Each row is a point on a tangle of strands that fork and nearly touch. The rows are in no order.
Points whose rows are less than 34.4 apart are linked; no others are. Some points are linked to none.
gabu: -52,-41,-5,-1,-22,-30,-55,72
kuzi: -34,-21,0,-9,-35,-21,-2,37
gugu: 22,4,5,1,-30,-28,47,-20
ligi: -52,-44,-5,-1,-27,-45,-45,66
rur: -43,-22,-26,-3,-29,3,-76,74
luk: -52,24,-11,6,20,57,-37,22
lakop: -35,-31,21,-14,-20,-38,61,-9
garid: 56,13,8,6,17,-10,20,-40
banos: 93,9,12,7,-10,-45,54,-56
kek: 38,-25,57,7,95,-1,9,-41
dite: -10,4,17,6,21,1,32,-23
kope: 24,-6,15,-5,-21,-44,71,-40
Pasu: -19,38,-33,7,22,76,-57,6
vatan: 25,-14,26,-5,-1,-45,78,-52
Pufo: 5,38,-47,-1,-11,61,-63,9
Pom: 31,15,10,12,57,26,-4,-29
tebaz: -50,-3,-13,-7,-20,22,-36,49
fimub: -42,-32,-18,-1,-28,-21,-71,77
Futun: -32,37,-36,1,11,76,-68,18
pama: 71,-17,40,5,72,4,2,-36
raku: 13,-6,38,11,84,14,8,-37
Vatep: 6,32,-41,-4,-20,49,-47,8
bal: 8,23,-9,1,-14,10,2,-1
Lako: -21,6,-22,-5,-28,18,-27,36
zeru: -59,11,-10,-1,5,46,-34,40
Segek: -31,37,-19,14,43,73,-46,6
sima: -41,14,-31,-3,-10,54,-61,42
Rimar: -30,-5,-20,-8,-36,16,-42,51
Tonut: -40,30,-31,0,3,64,-60,31
Falu: -49,-51,5,-9,-31,-54,-25,59
mugo: 16,-4,4,-5,-40,-39,50,-14
Dul: -10,15,-18,-2,-24,21,-22,19
dig: 24,19,1,12,20,7,13,-26
Fizig: 14,-14,7,-13,-51,-51,58,-11
Bave: -52,-36,13,-16,-28,-32,22,26
Sogut: -44,-39,18,-14,-29,-38,46,12
gegi: 47,-3,15,2,-21,-45,64,-45
ruvu: -35,-47,4,-7,-41,-56,-14,55
kodi: -19,8,24,12,58,21,11,-23
Vemu: -41,9,-30,-6,-19,46,-67,56
mog: -71,-44,12,-9,-16,-28,-10,54
kizo: 2,35,-19,13,52,72,-54,-9
fiza: 11,-22,-5,-13,-68,-53,26,20
rilut: 57,19,-15,4,-35,-21,25,-21
gemuv: -61,-2,-13,-2,-11,35,-36,49
Rinav: -27,-8,-36,-7,-40,15,-76,65
vaf: 18,27,-5,14,62,47,-37,-20
topog: 10,-8,-27,-11,-61,-14,-31,42
niv: -35,22,-9,8,14,48,-24,18
risa: -17,-12,-1,-11,-35,-14,8,28
sut: -12,-37,11,-17,-52,-54,48,12
pira: 23,-18,47,9,91,8,6,-39
kov: 28,6,20,14,50,1,17,-38
zeri: -44,-30,1,-11,-36,-25,-13,50
meken: 23,-13,39,6,61,-16,41,-50
naki: -38,-10,21,-1,12,-12,49,-14
lil: 29,19,-1,16,57,37,-23,-25
bebak: -5,-4,23,-2,12,-22,55,-34
merit: -36,-44,8,-14,-45,-58,3,44
bize: 12,43,-43,1,34,84,-77,-13
Libes: -11,26,-5,12,32,42,-18,-8
pemo: 6,44,-50,-4,1,74,-69,1
rom: 27,24,-9,7,-1,11,2,-18
dut: 74,8,15,7,24,-24,26,-51
nur: -26,-45,13,-16,-50,-63,39,21
muduz: -10,4,-8,-4,-37,-8,9,16
mina: -4,0,28,13,74,20,10,-31
vof: 6,-28,10,-17,-59,-62,58,-4
vuni: 28,-27,52,5,69,-24,44,-54
Geku: -44,26,-14,8,36,71,-45,12
Nivo: -17,-17,24,-4,3,-32,69,-31
dom: -16,13,16,9,37,15,17,-20
Bepid: 30,14,10,6,13,-4,25,-32
Dibi: 72,22,-7,0,-21,-18,26,-35
tesot: 0,28,-33,1,-20,35,-36,18
tep: 0,20,-13,-4,-20,19,-7,10
bekin: 13,28,-10,16,63,60,-49,-15
des: -23,-25,25,-11,-8,-36,74,-23
pavu: 29,7,10,6,10,-19,41,-33
rad: 39,14,-15,0,-50,-22,16,-6
pakun: -21,-39,-15,-3,-44,-54,-49,64
Lipin: 22,6,-9,-3,-45,-18,21,2
feviv: 9,10,-15,-6,-47,-10,1,16
Bevud: -63,-31,14,-11,-20,-20,10,37
Maro: 7,29,-21,6,6,35,-17,-4
Fifar: 44,-32,56,4,90,-12,24,-42
zul: 3,48,-52,-2,10,84,-82,-1
Zem: 13,-24,0,-16,-71,-67,42,16
bazok: 14,39,-32,8,36,75,-61,-12
fipos: -4,-1,25,5,25,-12,46,-36
kugi: 1,32,-16,8,16,46,-30,-4
rubab: 15,-1,27,12,57,-2,32,-42
tuse: 34,11,4,0,-12,-22,43,-28
mim: 46,38,-34,5,-8,32,-28,-19
Lan: 5,-21,-7,-13,-63,-46,6,37
Tikiz: 29,-7,27,6,26,-32,57,-51
furo: 64,3,11,6,-8,-44,58,-49
Pitak: -30,-42,10,-15,-44,-59,24,32
muz: 98,18,-5,2,-24,-40,45,-49
lugul: 38,5,25,12,60,11,1,-34
mefut: -30,21,-5,12,20,41,-12,2
vule: 41,-36,55,3,82,-23,42,-50
modug: 88,20,-6,2,-31,-32,33,-40
fedum: -59,-29,3,-8,-25,-15,-25,55

A fork is a point with three links. Follow the links from the first point to the second and name the forks in between, in order.
Libes / Pasu => luk
fiza / sut => vof
bal / mugo => Bepid
tebaz / pemo => Dul

Follow the links from the first point to the second, and from the first to the third. Name the last point that the two ways share.
merit / gugu / fiza => vof
Libes / Rimar / Futun => luk
kugi / Segek / gemuv => luk
fiza / nur / tuse => vof

A fork is a point with three links, a tip a point with one. Leave the first point through the second and follow the links. Name the first fork or tip that comes.
mugo / gugu => Bepid
mefut / Libes => Maro
luk / zeru => Dul
gugu / mugo => vof
Dul / Lako => luk
ligi / gabu => Rinav
banos / furo => vatan

Name the points in between on the shortest way along the links from the first point to the second, in order.
bazok / pemo => bize, zul
Bepid / gugu => pavu, tuse
vof / ruvu => sut, nur, Pitak, merit
Rinav / Falu => rur, fimub, gabu, ligi
